A landscape with many peaks, sampled at points; each row gives a point and its height.
From any point a climber steps to the highest of the 6 points nearest to it. It stops when none of these is higher. Distance is the straight distance between rows; heights are no part of it.
retez h=21.0: -13	-19	10	40	-3	-25	-12	-45
sanu h=59.2: 14	-6	10	-23	-22	-56	-7	50
pelok h=35.8: -59	47	-52	33	-4	68	-24	-21
soki h=34.0: -75	28	-14	4	-36	-9	14	-14
Teze h=43.0: -7	7	34	16	-4	-52	-33	-12
pozef h=43.3: 60	-24	68	8	52	-9	-14	-21
kov h=10.8: -6	4	16	26	13	-24	-14	-25
zon h=50.8: 59	-26	-1	-38	-9	-21	18	28
vovur h=64.4: -14	-12	-36	-19	-3	44	16	32
Rik h=56.6: 54	34	46	-19	39	-36	-11	49
vige h=58.4: 61	28	35	-28	24	-35	-7	57
Sapa h=52.7: -36	17	-51	28	-26	90	-12	-57
giko h=35.0: -67	20	-18	10	-43	-8	25	-7
tovik h=55.4: 70	-11	40	-18	49	2	9	12
mela h=54.6: 65	-15	7	-44	19	-20	4	24
soror h=33.5: -36	-28	-40	-29	-34	20	34	0
Befon h=31.6: 4	-22	17	35	-5	-9	6	-54
Vek h=40.6: 51	-7	66	5	58	-49	-6	7
muzo h=61.2: 13	9	30	-29	-16	-61	-25	55
kete h=29.3: -57	-15	-37	3	-44	10	35	-28
megos h=54.1: 0	-18	14	-7	-36	-57	-4	4
rir h=57.1: 55	19	44	-17	57	-35	-12	43
Dunob h=32.3: -69	33	-24	31	-47	24	16	-42
Lemog h=31.8: -49	-7	-37	22	-52	40	45	-46
tiloz h=32.2: -25	23	-11	-13	6	25	-15	47
famal h=30.1: -54	10	-33	13	-45	11	41	-27
Siniv h=12.7: -14	23	20	23	29	-11	-28	-15
buf h=37.8: 72	-56	55	31	43	-45	-10	-31
Kene h=36.5: -45	-12	-26	-21	-40	7	34	18
Tigef h=42.3: 67	-29	65	18	49	-40	5	-4
Ruf h=45.7: 16	-39	-3	-15	-28	-39	6	0
zir h=43.2: -43	-9	-33	-29	-27	19	18	36
Keto h=28.2: 1	7	-11	0	29	53	-6	8
did h=31.2: -1	-27	5	20	-15	-25	0	-34
lizum h=44.5: 10	-26	-32	-19	12	72	13	-10
gevi h=41.7: 6	-8	-31	-24	26	61	0	0
luza h=54.0: 66	-5	58	0	58	-12	1	17
dufi h=58.6: 41	24	21	-35	-11	-42	-17	54
mikug h=60.5: 57	21	26	-32	37	-22	-11	36
Lema h=30.2: -18	41	23	27	35	-23	-34	-12
Fen h=39.2: -49	3	-24	-13	-37	11	15	34
bekal h=58.5: 13	-10	15	-17	-29	-66	-16	32
sopuf h=70.5: 64	-27	8	-46	14	1	13	19
fefi h=26.8: 5	-20	14	34	1	10	-3	-43
buge h=45.3: -22	4	-25	-19	2	36	1	46
podiz h=55.8: 52	6	6	-36	-12	-30	-1	48
zed h=1.0: -6	8	2	25	17	6	-17	-24
dov h=48.6: 51	13	50	-5	62	-39	-10	13
nezif h=61.5: -21	15	-59	29	-29	91	22	-75
Buv h=19.5: 6	2	-10	1	37	44	-23	10
mumu h=47.8: 14	-21	4	-4	-29	-51	-6	3
babus h=37.9: -35	10	21	17	13	-54	-28	-18
Kubu h=29.7: -63	60	-47	35	-10	50	-28	-16
Buko h=68.0: 66	4	39	-22	40	-9	0	32
bim h=30.9: -4	-12	21	16	-13	-48	-13	-25
Mufo h=36.6: 17	-46	7	9	-23	-22	18	-40
mafe h=43.4: -44	23	-65	18	-10	91	-22	-18
buzug h=27.7: -44	-38	-46	-6	-40	32	56	-15
sukom h=34.1: -79	30	-71	26	3	84	-16	14
tud h=43.7: -53	35	-46	31	-27	49	7	-52
Nabi h=39.0: -41	8	-23	-21	-28	4	11	46
Gavaz h=26.7: 16	-19	9	17	9	27	-1	-43

Where does a climber stop that starts at each point below?
podiz: Buko
megos: muzo
mumu: muzo
soki: vovur
pelok: nezif
Kubu: nezif
